A landscape with many valleys, sampled at points; each row gives a point and its height.
From any point a ball rolls to the lowest of the 2 points nearest to it. It stops when none of these is lower. Distance is the straight distance between rows; heights are no part of it.
far h=1.86: 28 12 -17 -5 0 23 -5 -2 -31 11 15 -20 -10 7 18 -15 49 -12 -25 30 12 20
 28 10 29 -4 36 -23 31 13 -10 -9 40 -17 -9
gusus h=1.01: 0 15 -8 -11 0 13 -16 41 7 -55 18 -23 -32 -15 24 -26 -4 33 31 -25 -7 36
 39 20 -3 -29 12 0 -5 -18 -37 16 40 -29 1
dosel h=3.59: -45 -11 -5 4 18 -18 -5 19 -8 36 -17 40 6 14 10 11 -27 -45 -7 34 7 -20
 -10 -30 -1 -5 -3 -10 23 5 18 13 10 -17 7
Ruf h=5.64: 30 19 -15 -16 -7 -10 17 5 38 -81 -26 34 -42 -14 -12 -19 3 43 25 -49 -11
 5 14 3 17 27 7 -2 -19 -8 -32 23 6 29 4
kiz h=3.19: 23 31 3 -7 5 -9 -8 -3 58 -31 0 27 -37 0 -5 1 5 6 11 -9 -8 20 -4 -2 1 14
 -33 2 -29 -18 -25 33 31 16 -4
biko h=3.03: -10 3 -21 13 12 -31 22 -12 -16 -9 1 17 -25 32 -13 7 2 -2 -4 -27 -19 -13
 14 -25 19 -12 23 1 -5 -30 -7 10 11 14 41
Kemi h=5.13: -1 14 0 -1 3 10 -7 -37 27 9 6 14 -19 16 -13 43 7 11 6 9 -13 -37 -4 -3 -3
 13 -4 -22 -14 2 11 4 -12 33 13
giker h=4.12: -28 -9 14 -10 -4 -8 -2 22 57 -2 12 11 21 -25 -20 27 -8 -7 13 -24 -20 2
 -24 -13 -17 6 -51 23 -43 -8 9 -16 -10 11 7
Votu h=1.38: 14 26 14 -24 1 52 5 8 51 -33 7 3 -13 -30 3 38 34 42 23 15 10 -26 3 9 4
 22 5 -42 -14 58 -7 30 6 36 -19
Kezez h=4.93: 21 34 9 -4 13 -24 32 -13 62 7 -18 22 27 -12 22 6 -2 -19 16 35 -28 13 -9
 -13 2 8 -15 -4 9 11 13 9 11 -5 -11
furaz h=0.60: 19 -1 -9 32 -4 4 21 -49 -67 -9 -3 -29 -17 20 -3 -5 18 18 -50 -2 47 23 1
 17 -4 1 39 -2 5 -25 4 38 -28 8 30
fefa h=0.62: 3 25 -15 -5 -20 29 -28 32 -4 -27 14 -56 -35 -20 34 -47 20 28 32 -17 12
 45 64 34 -8 -38 19 11 23 3 -31 8 34 -38 -16
Zelu h=0.85: 19 7 -12 10 -15 -8 19 -24 15 -12 2 23 -52 0 5 19 17 9 6 -37 28 8 12 7 -5
 40 27 -7 -20 -31 -15 43 0 56 19
pabot h=3.94: -17 -13 15 -2 -15 -14 13 23 39 -17 29 -23 5 -4 -1 15 -13 6 12 -29 -5 5
 -24 -10 -23 -21 -42 31 -49 -7 -3 -31 20 -17 6
rege h=1.98: -12 13 -5 -1 -5 -12 -8 18 19 -38 -7 29 -28 -10 -15 -62 -29 -33 0 -28 -4
 50 -12 -10 0 16 -6 23 11 -39 -26 10 25 -4 -5
bagi h=5.81: 51 30 -10 4 6 -15 42 3 29 -46 -8 29 -10 -4 -20 -3 1 28 27 -20 -39 -4 15
 8 0 20 1 -1 -15 -12 -10 24 -12 58 7
Mabob h=1.42: 1 32 16 -29 27 4 -17 33 51 -37 3 -3 9 -34 -2 8 13 3 28 30 -8 -21 16 -6
 -6 9 0 -46 8 43 -10 27 35 -25 -21
bez h=2.58: 1 -3 -1 2 -1 26 22 2 -16 -15 6 -42 0 -7 19 -24 -14 18 4 10 -15 -7 15 9
 -25 -46 23 -9 21 1 -3 -28 17 -37 5
Gof h=2.69: -17 -16 -23 14 4 -25 19 8 -10 -9 -6 4 -23 23 -4 -16 -27 -35 -19 -47 0 44
 -16 -16 -1 -13 13 44 -11 -63 -9 -29 -2 -2 26
Bavo h=2.70: -42 -4 -2 9 2 59 -28 -12 -36 19 31 -12 -32 -1 -2 -11 46 45 -11 24 35 -31
 0 24 -8 2 26 7 -5 2 9 28 -20 -7 14
Tis h=3.76: -30 -37 -21 37 0 6 24 24 -37 24 -13 8 13 16 11 15 -48 -45 -36 1 -8 8 -6
 -37 -20 -17 20 23 26 -27 14 -21 -28 -2 9
Zef h=2.33: 10 -24 -4 16 -24 -43 18 -21 -39 -20 15 22 29 10 -51 2 -12 5 -14 -44 -15
 -1 -3 -17 5 -9 -36 10 -10 22 0 -8 -11 35 17
mal h=2.05: -7 9 23 -35 27 -8 -30 10 34 38 -33 9 17 -17 -7 14 -2 -20 5 54 -10 -19 -8
 -21 2 41 -7 -30 24 6 24 17 -16 -14 -37
Durig h=2.60: -2 9 5 -30 22 7 27 24 29 21 -2 4 -5 -19 24 49 48 -2 5 18 -3 -23 8 1 21
 44 49 -44 19 2 14 27 -4 18 2
nen h=4.38: 32 -5 -20 39 -5 -70 44 -14 -12 4 -59 42 2 24 -4 -17 -31 -24 -13 -20 -11
 29 -7 -30 20 15 -15 39 9 -18 18 9 -9 8 11
Nam h=2.87: -35 13 5 -29 -1 19 -35 49 50 -27 -6 -39 5 -20 -16 -29 -30 13 10 -12 -1 6
 -1 19 -21 -33 -12 6 -33 -10 -12 -32 5 -45 1
Kamu h=2.59: -19 1 17 -22 9 49 -17 10 -13 22 19 -38 -31 -13 14 11 63 51 8 20 25 -28
 12 11 8 21 23 -11 -6 7 14 22 12 -19 -3
bila h=3.61: -8 31 6 -18 28 -17 28 45 64 -17 2 35 -8 -26 20 -5 16 -17 38 11 -35 -3 -5
 -3 -9 31 18 7 -6 -42 -2 38 -4 13 -1
Vone h=2.32: -16 -15 -23 35 -3 -7 29 12 -49 -13 5 -10 5 16 0 -29 -30 -21 -34 -49 3 39
 1 -27 -4 -30 13 37 9 -46 -28 -19 -2 -9 -1
lavo h=0.81: -6 40 5 -26 9 40 -30 32 42 0 1 -38 -25 -43 -4 -39 11 10 4 20 13 20 19 26
 4 8 23 -7 -18 -2 -17 24 21 -26 -10
gegak h=2.22: 49 26 -12 -10 -7 5 0 -5 17 -51 0 -21 -34 -16 11 -35 17 25 -8 -3 -19 38
 40 -6 2 -9 -9 -22 1 17 -15 -1 28 -10 -14
Nupa h=1.32: -7 -10 1 12 15 16 -22 -28 -55 48 28 -3 -20 19 33 8 39 -28 -14 25 31 -9
 -15 -19 13 26 65 -5 19 4 11 1 -16 -18 1
beb h=2.09: 3 -12 -13 12 -25 -29 1 -26 -8 -22 18 4 10 5 -16 -12 -5 17 -14 -50 -1 -10
 4 -20 4 -17 -40 8 -30 27 -13 -24 8 -1 12
kob h=3.71: -11 -27 3 10 -22 -12 21 9 -8 -13 19 -14 16 -12 1 1 -21 -10 -4 -15 -1 22
 -13 -3 -38 -33 -28 27 -23 -26 -5 -26 19 -14 1
fab h=1.59: 7 -12 -2 19 -18 -55 0 -42 -4 -23 -28 29 -19 25 -28 26 13 29 -19 -63 18
 -6 0 -7 -6 37 -17 14 -43 -31 -12 22 -34 47 13
buf h=3.54: -51 -27 -10 2 3 5 5 43 -10 19 -9 -4 20 7 -2 11 -29 -38 -28 9 -5 -4 1 -29
 -11 -36 3 16 10 -29 14 -45 -2 -31 3
Fepa h=1.95: -29 -49 8 26 15 10 -1 -6 -59 25 11 -7 29 28 -1 24 4 -30 -28 18 -7 -21
 -40 -31 -7 -10 15 9 12 0 27 -63 -43 -24 -2
mig h=2.77: 22 -19 3 -2 27 0 34 13 -18 52 1 -5 4 11 36 34 6 -17 11 27 3 -20 -6 -13 8
 27 48 8 22 -15 32 12 -12 -25 -2
ripa h=1.85: -11 -25 2 17 -30 -56 -13 -48 -20 6 -11 30 12 13 -28 33 -14 11 -21 -53 14
 1 0 -5 -9 25 -30 18 -29 -15 3 10 -58 59 28
baded h=2.63: -21 10 -7 -11 14 44 -66 14 -6 18 9 -34 -19 15 -19 -17 6 15 -17 19 15 -11
 11 10 10 -10 4 1 -19 -25 -9 -4 -1 -22 4
pili h=1.17: 1 -2 15 8 2 11 -25 -39 -31 48 35 -14 2 5 24 -10 29 -2 -7 19 43 -10 -12 5
 9 12 27 -11 -12 4 3 20 1 -27 -8
tup h=2.47: -8 0 11 -30 25 28 6 18 12 18 3 -26 -11 -23 21 24 27 12 9 19 10 -27 16 15
 9 23 34 -30 11 -4 12 20 14 -16 5
linon h=0.57: 39 -27 12 30 7 0 25 -25 -79 0 10 -15 16 26 -7 16 -12 -6 -17 21 12 7 -20
 16 -20 -18 26 -5 32 -11 3 -1 -4 2 -3
Miru h=2.39: -23 -4 20 -37 27 20 -20 33 -29 21 -30 -42 8 -2 19 -3 13 -7 -1 45 13 -20
 12 16 17 10 37 -33 49 -27 5 -24 15 -52 -40
rumup h=1.72: 0 34 0 -17 17 -10 -24 24 26 -34 -14 5 6 -17 -12 -14 -13 -8 4 35 -9 8 23
 8 -13 -16 -2 -35 9 10 -19 16 35 -19 -16
gefed h=1.57: 4 10 -19 5 -10 9 -6 -13 27 -7 -1 2 -44 -25 -7 -71 -24 -12 -11 -42 8 28
 11 -4 15 29 20 7 -3 -34 -34 13 10 5 -3
mir h=0.54: -8 34 1 -31 9 67 -39 49 25 2 -8 -47 -28 -44 -7 -28 46 43 19 17 32 7 27
 27 9 -1 16 0 -20 31 -1 38 26 -42 -11
remo h=2.95: 22 1 -10 9 1 22 -8 -13 -19 22 9 -19 -27 4 7 -12 5 4 -36 15 -3 19 8 16
 -15 3 19 9 3 -49 6 21 -18 26 3
mevu h=1.74: 12 -5 -3 0 -20 -14 -17 10 -4 -64 6 -22 -30 4 -11 -48 -16 29 -19 -51 3 42
 21 6 -11 -19 -33 22 -12 -16 -32 -11 17 -21 -11
sise h=5.20: 10 7 4 -2 2 35 -40 -44 1 11 13 -2 -24 19 -12 15 28 20 -1 26 2 -31 -2 25
 13 21 2 -24 -13 17 -2 -1 -11 20 2
vev h=2.78: 4 4 -16 -11 8 22 -41 -3 6 29 2 -7 -17 12 -6 -8 -8 -18 -30 29 -12 -2 8 14
 4 -2 9 -10 4 -36 -2 12 -23 5 -4
beku h=1.77: -29 -41 14 18 2 -4 -19 -25 -48 24 14 22 17 18 -18 46 1 -33 -15 12 -27
 -10 -45 -8 3 13 -7 15 12 26 31 -53 -56 15 8
furiv h=0.28: 5 38 -14 -18 -16 47 -29 48 7 1 8 -55 -28 -26 6 -46 50 46 29 17 25 24 52
 47 7 -31 7 24 12 29 -3 18 20 -52 -13
Kepo h=2.55: -3 -27 -7 31 0 -26 7 -27 -66 -1 23 12 14 21 -27 6 -9 -10 -23 -25 3 -15
 -20 -15 1 -1 6 5 -3 -3 4 -10 -25 29 27
Zezel h=3.07: 4 3 18 -24 4 41 -1 2 46 10 15 -24 22 -14 16 3 -1 49 13 1 -8 -33 -12 44
 -4 2 -18 -3 -38 -9 12 13 -22 -1 3
dure h=1.67: 39 2 -9 6 9 3 19 -15 -18 23 18 10 -10 -1 17 0 33 -19 -17 18 6 10 12 -11
 21 20 38 -19 12 9 -3 19 24 16 1
Masi h=3.33: -34 -13 -8 -14 8 11 -6 46 13 23 3 -24 2 -11 10 -17 -22 -13 -10 -7 -3 -2
 -3 -8 0 -4 11 15 -11 -52 5 -17 -12 -22 4
mener h=4.46: 23 20 -8 7 -5 -39 17 -22 38 59 -18 44 -3 10 14 37 -4 -27 23 5 -19 -3 3
 -15 -2 37 -11 16 9 7 15 26 -36 60 -5
feme h=4.36: -6 -8 5 -4 -10 -29 -11 -21 32 63 -7 29 11 0 19 46 -24 -23 19 -9 -18 3
 -19 -12 -17 25 -24 19 -2 -6 19 21 -42 29 8
Tilad h=2.81: -34 -26 8 11 -2 36 -22 -22 -36 16 40 -18 -5 12 -10 1 16 22 -16 -5 21 -41
 -20 14 -12 3 25 -4 -8 -8 10 2 -41 15 28
giv h=1.61: 43 18 -1 -7 -18 30 17 -20 37 -38 -4 23 -16 -30 -3 13 29 40 4 -9 3 -6 17
 14 -4 31 5 -42 -12 40 -11 22 7 64 -14
zorab h=4.14: -2 -23 -15 23 -22 -67 44 1 2 -21 -49 46 11 10 -21 -34 -34 -21 -15 -40 -8
 32 -27 -8 10 13 -26 37 14 -27 10 -3 -17 11 22
Leza h=2.76: 6 34 3 -12 16 2 28 33 58 -6 4 22 -17 -23 20 47 45 -6 11 13 9 3 7 -13 10
 25 12 -35 1 3 -6 37 28 30 1
nim h=5.96: 38 14 1 1 -4 -36 45 -9 28 -40 -2 18 29 -9 -14 -7 -11 25 24 -34 -48 -3 -6
 6 -8 4 -45 20 -9 2 -6 11 -16 38 11
Zut h=2.23: -10 -25 17 7 -18 13 -13 -45 -21 -3 26 -9 41 0 -13 38 -1 29 -21 -14 6 3
 -22 22 -22 -25 -38 -3 -25 16 6 -15 -5 9 20
Von h=3.79: -6 19 3 -12 10 11 10 31 50 -11 8 22 -40 -32 12 -2 19 -14 27 -13 -23 22
 -3 6 -10 42 32 4 -7 -53 -15 36 11 30 12
galeb h=4.67: 4 -3 -1 27 -5 -17 13 -72 -21 38 2 17 -19 28 -3 52 7 -11 12 -10 4 -20 -9
 -28 -19 37 24 -3 5 19 3 7 -45 51 10
sev h=3.24: -43 -9 -16 11 17 13 -10 3 -34 3 15 7 -17 13 -8 0 -7 -6 -12 -16 0 -17 23
 -17 10 -22 28 -10 10 -17 -17 3 22 -13 28
rumas h=6.10: 0 7 9 9 -12 -49 26 -16 22 1 -12 44 42 -14 -20 15 -9 3 22 -44 -36 15 -21
 3 3 4 -66 36 -5 5 15 7 -17 49 20
gib h=2.79: 19 -14 -14 22 20 -31 32 -7 -32 21 2 11 5 27 -4 9 -22 -27 2 -1 -20 -18 -9
 -19 10 -1 24 9 9 -13 17 3 -20 14 34
pez h=1.70: -9 -24 -18 20 -27 0 15 0 -40 8 -4 2 58 19 -5 -5 -36 -48 -32 -8 6 21 -5
 -22 6 -43 -24 22 11 17 10 -73 -3 -8 -22
zel h=2.71: -13 -20 -10 25 -15 10 9 -38 -37 15 38 0 6 14 -16 13 -5 6 -14 -28 8 -29
 -23 8 -15 11 16 -4 -10 5 5 5 -44 36 36
Befi h=1.62: -54 -26 11 8 -1 -21 -30 -10 -14 45 3 31 21 7 -14 42 -2 -38 -11 14 -5 -10
 -27 -43 -9 11 -32 14 -5 20 27 -22 -29 6 2
vapo h=1.81: -4 7 17 -25 26 4 -7 32 22 32 -47 -13 26 -28 15 -5 -26 -31 5 44 -6 2 3
 -32 -9 13 6 -7 9 -10 14 -2 7 -42 -46
paf h=0.93: 11 -12 2 3 0 3 -11 -50 -4 50 7 1 34 0 18 1 -13 -16 -11 16 16 7 -11 6 7 5
 -9 -10 3 18 5 -2 5 -8 -12
Meb h=5.40: 20 38 -26 -12 -8 58 -17 -1 11 -22 -2 0 -64 -16 -3 -17 45 48 -4 -13 25 10
 29 13 24 7 34 -7 -35 5 -20 19 15 25 17
piv h=3.23: -3 -7 3 2 -33 -30 8 44 -20 -21 -9 -29 23 5 20 0 -23 -17 31 1 -4 -8 19
 -16 -24 -66 -5 13 20 3 -23 -47 28 -25 -25
guvag h=3.90: -31 -16 -5 7 -14 -26 2 21 -10 -4 -10 47 51 -6 -31 17 -21 -45 -17 5 -21
 11 -8 -2 0 -20 -53 13 17 7 34 -15 -22 30 21
tonil h=5.25: 3 20 20 -7 3 62 -47 -35 7 3 8 -6 -44 6 -24 12 60 46 -1 38 31 -28 -5 32
 12 18 8 -16 -21 55 6 2 -4 3 -13
nuza h=2.27: -9 10 1 -34 32 -1 -33 49 -2 3 6 -16 -7 1 4 0 29 -3 30 15 -11 -17 37 -5
 23 -14 23 -29 10 -4 -15 18 52 -45 -10
famuf h=3.41: -12 9 6 -6 -2 7 -25 -6 41 -21 8 15 -23 -7 -16 -12 -29 12 0 -20 7 9 -9 5
 -11 -2 -23 0 -39 -19 -18 22 15 11 4
redet h=1.26: 18 4 0 24 -10 -46 32 -42 6 -14 -10 18 -35 18 -13 30 15 16 -3 -49 7 12
 -17 -25 -5 24 1 22 -24 -40 -5 27 -7 39 19
Zop h=3.00: 1 -11 18 -4 -33 8 -18 25 -22 9 7 -54 23 -7 26 -13 -15 -13 25 16 14 -8 11
 -9 -26 -57 0 7 26 29 -20 -34 23 -40 -46
pel h=5.05: -3 23 15 -13 16 -6 4 -24 58 10 -4 19 18 -6 -3 28 -4 3 18 11 -28 -18 -6
 -2 1 17 -26 -19 -3 12 9 20 -8 19 -5
lopod h=2.91: 2 -40 17 -2 37 2 16 11 -45 36 -16 8 -3 28 28 34 12 -19 7 34 -2 -24 -23
 -18 20 35 58 0 43 5 34 -28 -2 -49 -18
ril h=1.82: -3 -2 1 6 -15 8 -30 -29 -16 -1 35 -24 3 12 -1 -28 7 17 -6 -5 19 -16 0 4
 0 -24 -23 -1 -28 36 -11 -16 10 -23 1
Kagek h=2.06: -16 -24 3 11 -25 -22 -16 -49 -27 14 23 15 45 7 -15 49 -10 5 -34 -36 8 16
 -22 5 -10 -6 -47 14 -31 -2 15 -12 -32 31 43
bevas h=2.51: -34 -10 13 -27 31 42 -47 15 -30 25 -13 -45 -15 5 -17 -14 18 11 -17 33 24
 -27 6 23 10 -1 22 -23 20 -20 6 -10 -1 -40 -21
Nidu h=1.91: 49 25 -15 -17 -10 30 13 6 15 -49 1 -5 -23 -49 1 -8 48 25 -17 6 -13 32 35
 1 -2 9 10 -33 4 27 -8 4 19 41 -6
gat h=1.78: 43 2 0 15 -22 -25 16 11 -20 -1 8 -7 20 -10 21 -46 -25 -23 2 -3 7 29 16 2
 5 -27 -1 10 18 -5 -29 0 28 -17 -33
falib h=3.43: -27 -5 -15 6 14 -14 10 7 -6 19 -10 20 -8 7 22 1 -21 -31 -11 13 15 3 5
 -21 6 -15 34 -13 10 -16 2 13 26 -30 15
Basuz h=1.48: 21 -1 -12 23 10 -1 8 -33 -45 31 17 28 -23 19 22 29 43 -38 -11 19 18 3 -8
 -24 18 34 62 -9 23 17 11 10 -2 21 7
bidu h=2.96: 30 36 -8 -15 7 -1 12 17 63 -26 9 -2 -25 -23 18 21 48 4 -4 -9 13 39 3 14
 16 23 1 -18 -17 -12 -15 35 45 19 2
gufi h=3.37: -23 38 13 -28 24 -13 11 32 85 -18 1 0 12 -25 9 -17 -10 -8 35 9 -24 -4
 -21 -7 0 19 3 5 -17 -30 -8 7 -1 -28 -6
kefas h=4.27: -33 -2 14 -20 6 -22 -4 22 54 37 -8 9 15 -8 11 48 -24 -20 11 -4 -13 -11
 -31 -13 -21 25 -28 14 -15 -24 28 2 -39 0 10
Mefol h=6.26: -17 9 -10 -6 5 -40 19 48 28 -23 8 20 37 -14 -5 -31 -16 -23 27 1 -32 -2
 -10 -15 -7 -26 -40 24 -4 5 8 -17 8 -4 -5
ser h=6.11: 12 13 -3 -9 1 -36 4 29 35 -57 20 23 24 -7 -9 -24 -22 15 19 -30 -32 -2 -5
 9 3 -8 -51 15 -21 12 -16 -3 4 8 1
fek h=1.16: 3 -6 10 -6 -1 -4 -20 -39 0 33 -18 -1 42 14 6 5 -28 -18 0 30 0 0 -15 -12
 -3 -17 -22 -5 12 21 6 -44 14 -37 -21
Kilam h=0.95: 54 -25 3 28 -11 -24 32 -34 -57 -6 -19 -7 28 16 -5 -11 -23 -2 -29 1 14 30
 8 14 5 1 8 -9 30 -14 0 16 0 9 -14
difa h=5.31: 4 41 -6 -14 1 66 -44 -13 16 -10 -6 -7 -55 -8 -14 -1 33 43 16 8 42 -23 17
 13 23 2 12 -9 -43 45 -14 21 5 6 4
pemat h=2.24: 11 0 -4 13 -15 -44 5 27 4 -33 -4 17 2 6 -4 -56 -33 -27 -1 -22 -7 38 3 -4
 9 -8 -28 28 4 -29 -34 1 35 -4 -24
Vid h=2.93: -14 2 13 -41 10 36 -29 36 32 -1 0 -39 18 -32 -2 -18 -3 55 18 0 13 -41 -6
 30 -6 11 -16 -2 -31 -8 9 2 -14 -26 -14
bozek h=6.19: -25 26 1 -5 -20 -46 12 -10 36 -14 -34 62 25 -14 -22 16 -12 -1 35 -44 -21
 -5 -4 10 -15 19 -61 30 -13 -6 7 8 -41 84 16
mup h=6.39: -7 -3 6 -11 22 -30 13 42 3 11 -17 15 40 -3 -2 -14 -9 -26 24 29 -45 -23
 -11 -11 -3 -11 -18 7 25 7 25 -25 -13 -19 -17
Kib h=2.34: -16 -11 0 1 1 20 9 -6 -41 16 19 -48 13 22 7 -6 7 12 -8 13 1 -20 -2 11 -8
 -37 20 4 7 -12 11 -43 0 -31 0
rokir h=1.15: -2 28 -18 0 -13 46 -18 -1 25 -5 8 -24 -29 -32 -9 -69 -5 21 -4 -11 13 17
 22 21 10 -4 9 0 -12 -11 -18 25 17 -2 -4
vaset h=1.36: 44 -23 1 23 -18 -23 42 -11 -34 8 -8 9 43 1 9 -23 -42 -15 -3 -11 3 27 -1
 -9 -4 -13 -5 15 16 -2 -2 3 7 -2 -15
pibeb h=4.81: 9 -5 4 12 20 -20 14 -18 6 37 -8 41 -2 17 11 35 9 -37 13 39 -10 -19 -17 5
 30 49 27 -25 51 35 30 8 -21 21 3
Nesul h=3.67: -14 -2 2 -3 -19 -25 -4 -7 35 -41 -21 40 -6 -9 -25 -12 -38 -6 -10 -35 -17
 19 -17 -2 -12 12 -40 9 -23 -26 -5 1 -10 41 17
gubaf h=2.48: 38 24 -9 -12 -1 31 -25 2 11 -42 22 -38 -29 -8 10 -33 9 49 7 -2 -4 4 34
 21 0 -24 -16 -6 -5 42 -11 -6 8 -21 -7
pup h=2.42: -9 -19 7 -3 -29 21 -15 1 -18 -44 22 -21 31 9 -22 9 -8 29 -22 -16 13 0 1
 34 -15 -47 -52 0 -27 19 8 -49 -7 -2 16
Faku h=1.56: 8 9 28 -33 10 -3 -6 23 15 30 -23 -43 22 -27 1 0 -4 -9 15 38 9 -6 -5 -24
 -6 -7 -18 -8 8 13 2 -2 24 -55 -54
difub h=1.43: -9 -24 -4 20 -11 18 -5 -9 -32 32 -22 -7 53 14 14 -6 -44 -34 -8 17 3 1 -8
 -16 2 -37 -1 12 28 29 -1 -64 10 -32 -42
Kezo h=4.96: 4 -22 -16 32 -1 -20 2 -11 -34 53 -29 47 -1 48 25 53 -31 -36 13 17 -8 0
 -24 -31 -4 37 38 25 31 40 35 9 -56 15 12
Bodit h=1.52: 2 19 -19 16 -21 26 -18 -49 9 8 12 -15 -20 0 -10 -49 5 34 -16 -10 36 2 10
 28 5 -7 -5 13 -28 6 -12 11 -6 -1 13
raba h=2.16: -28 -26 7 12 -1 14 -3 -37 -37 11 17 -28 34 29 -4 13 -7 -9 -28 3 10 -12
 -20 -6 -11 -28 3 -4 -6 16 17 -68 -14 -32 14
pebor h=4.76: 41 22 -2 12 17 -44 54 -6 20 -3 -19 30 12 16 6 -4 -3 -15 13 15 -17 21 1
 -6 13 -1 -21 0 18 -13 9 19 20 10 -1
Nuna h=1.58: 25 0 -16 21 -8 1 28 -17 -27 -23 -7 -19 -24 -2 12 -32 14 12 -34 -15 22 41
 33 6 14 6 35 -16 10 -26 -19 24 33 -3 4
kiro h=2.94: 43 -11 9 5 16 0 48 7 -2 30 -14 11 26 1 39 30 1 -22 17 31 -5 2 -15 -22 -5
 13 27 6 25 8 24 8 17 -12 -12
femiz h=1.49: -47 -38 32 -23 9 -11 -33 -9 -3 45 -2 1 39 1 -19 48 -4 -18 -14 11 -6 -14
 -28 -16 11 2 -47 -1 -5 14 23 -34 -17 -17 -7
Metep h=3.45: -13 -27 11 8 -25 -36 21 18 -18 -5 10 -7 38 10 12 18 -17 -17 16 4 10 1 -6
 -25 -29 -51 -30 9 3 16 3 -46 33 -22 -8
tirin h=1.14: 2 34 17 -21 13 37 -29 15 64 -27 -5 4 2 -32 -4 28 -2 33 25 7 -2 -31 -3 2
 -5 6 -12 -27 -28 48 -14 29 15 -6 -15
vep h=2.61: -12 -34 30 -17 23 4 10 23 -34 28 9 -25 -2 3 16 29 23 9 5 20 7 -28 -12 5
 0 11 34 -20 17 -23 13 20 12 -21 -6
fasor h=3.74: -45 -1 -8 16 3 -32 5 23 -6 22 -29 58 11 10 -5 -4 -19 -43 -9 32 -19 -10
 -9 -20 -1 -10 -32 10 23 16 26 10 -13 23 19
Visab h=2.68: 18 -1 12 -24 13 38 -20 10 12 -34 9 -35 -5 0 4 1 13 46 17 19 -25 -30 4 22
 -9 -16 -20 -20 2 47 3 -16 -7 -27 -11
gipo h=4.89: -5 -9 -15 24 -5 -12 10 -9 -26 41 -11 48 -30 38 7 21 -13 -41 5 28 -11 -12
 -4 -17 3 35 34 2 50 26 14 16 -45 43 16
moni h=1.23: 32 2 -5 5 -10 0 38 -2 3 -32 8 -4 -29 -20 11 -13 6 25 -2 -30 20 25 11 26
 10 25 26 -12 -7 -18 -24 45 25 19 22
fibog h=4.56: 14 12 -6 29 -13 -52 37 -49 7 45 -24 35 -10 26 2 49 -2 -12 29 -30 -1 1 -3
 -19 -15 38 -3 19 11 10 2 28 -47 72 18
ruzez h=0.96: -5 -2 -9 22 -14 7 -2 -40 -47 -17 10 -17 -31 20 0 -10 21 41 -33 -28 41 8
 -3 14 -16 -3 19 15 -39 -42 -4 19 -18 5 40
naza h=1.92: 10 -16 -8 29 -7 -6 20 -18 -47 -21 -3 -17 -19 10 12 -30 -5 9 -24 -29 11
 27 11 -13 0 -24 23 10 -2 -36 -23 3 25 -21 1
Niv h=4.58: 16 22 -15 23 14 -58 51 -11 4 17 -43 47 -11 19 14 -10 -8 -23 11 3 -18 9
 -7 -17 28 2 -27 31 3 -5 22 24 -6 25 16
bupet h=3.11: -34 6 6 -21 12 2 -15 44 53 -3 -2 -21 -1 -26 -6 -36 -28 -19 25 -12 -10 3
 -16 -13 -4 -6 8 14 -16 -30 -8 -26 10 -36 1
Fova h=3.91: -21 -23 -20 16 -21 -45 12 4 2 -13 -25 38 2 5 -21 -13 -48 -27 -32 -42 2
 20 -9 0 -6 20 -27 14 3 -31 6 19 -26 42 33
kuzen h=4.75: 16 2 7 7 7 -18 10 -39 8 37 2 24 -21 39 -6 63 37 -22 28 14 -12 -33 -16 4
 15 46 35 -24 25 29 13 6 -32 49 -5
Vuri h=2.01: -7 -22 -28 35 -21 6 20 -13 -48 1 14 -12 29 12 -9 -24 -26 -32 -56 -30 10
 28 4 -25 1 -31 -13 31 -1 -2 -10 -55 -29 -7 -5
Lozug h=2.00: 12 -22 -13 22 -11 -23 15 -37 -28 24 -10 31 49 17 -11 4 -28 -32 -22 -8
 -17 13 -14 -32 14 -18 -36 26 6 29 20 -46 -15 11 0
dev h=2.82: 7 1 18 -26 18 33 -29 9 13 -30 5 -6 -10 1 -18 -3 16 14 16 34 -43 -42 0 10
 4 14 2 -41 11 44 6 -23 -2 -8 -31
vunok h=1.34: -9 -19 39 -30 11 -7 -36 -6 -5 41 -14 -23 33 3 -6 10 5 -14 4 28 -6 -16
 -21 -4 5 -2 -28 -14 11 22 15 -38 9 -38 -41
Ralo h=0.56: 28 -13 5 18 -8 37 0 -37 -51 -42 30 -8 -28 17 -24 -20 34 50 -15 -4 -2 -18
 1 22 7 -4 11 -13 5 38 -7 10 -8 20 4
leb h=3.21: 24 21 4 -16 5 48 3 11 28 0 18 -10 -13 -9 13 7 30 52 11 15 31 -26 -1 58
 19 8 5 -5 -27 -5 8 31 -5 14 12
gaz h=2.80: -25 -14 19 -37 4 27 -49 24 16 3 1 -40 57 -26 -15 -6 -18 31 7 8 -2 -32 -9
 34 -2 -4 -43 -16 -13 29 8 -29 -18 -28 -15
fulad h=2.83: 2 3 10 -14 -22 26 -4 26 -16 -5 3 -67 -3 -17 31 -27 13 27 27 28 13 -8 28
 19 -23 -38 7 -5 37 18 -12 -14 16 -49 -27
nes h=2.25: -6 10 6 -29 16 7 -9 42 -17 12 -23 -17 6 -7 25 14 24 -15 11 52 10 0 28 0
 16 -8 46 -35 37 -10 -13 -11 50 -45 -33
gibi h=5.51: 30 29 -18 -10 -16 26 -1 -5 45 -51 -27 22 -62 -21 -4 -27 12 47 17 -41 31
 10 22 21 29 31 19 -7 -43 11 -32 14 14 33 2
zuk h=2.02: -12 9 0 -15 15 -13 -11 51 -2 -26 -1 6 8 -9 4 -22 -15 -18 21 19 -22 -2 24
 -6 -3 -35 8 -19 21 -18 -19 11 40 -34 -12
nis h=2.62: -11 7 -2 -21 -13 35 -45 22 19 -35 14 -28 28 -8 -24 -14 -28 27 -5 2 -2 -5
 10 34 -12 -44 -45 -4 -30 20 -6 -30 -5 -21 4
baf h=2.07: 13 2 3 0 10 -8 -6 1 -21 14 -4 -8 9 23 19 -6 8 -29 14 37 1 -7 14 5 24 -22
 32 -19 35 18 -10 -27 43 -37 -26
kep h=0.24: 22 -21 -1 30 4 34 18 -33 -66 -6 18 -23 -6 15 -10 -18 18 7 -25 13 8 2 -9
 29 -1 -7 34 -15 32 5 4 8 -9 10 10
fubef h=1.39: -11 5 -2 -3 -12 8 -31 32 2 -58 6 -27 -35 -7 -1 -39 -23 16 11 -27 6 47 12
 23 -26 -37 -18 18 -4 -17 -45 -1 39 -31 -16
zefu h=4.03: -32 -27 12 9 -2 -27 23 15 -20 -17 8 26 51 15 -31 31 -7 -28 -4 0 -18 -10
 -17 3 -2 -22 -51 -2 16 43 25 -33 -4 11 30

For each start below, name the point where the ball stops.
buf => Zelu
Zezel => Zelu
bila => Zelu
galeb => paf
baded => paf
sev => furiv
zel => furiv
fulad => paf
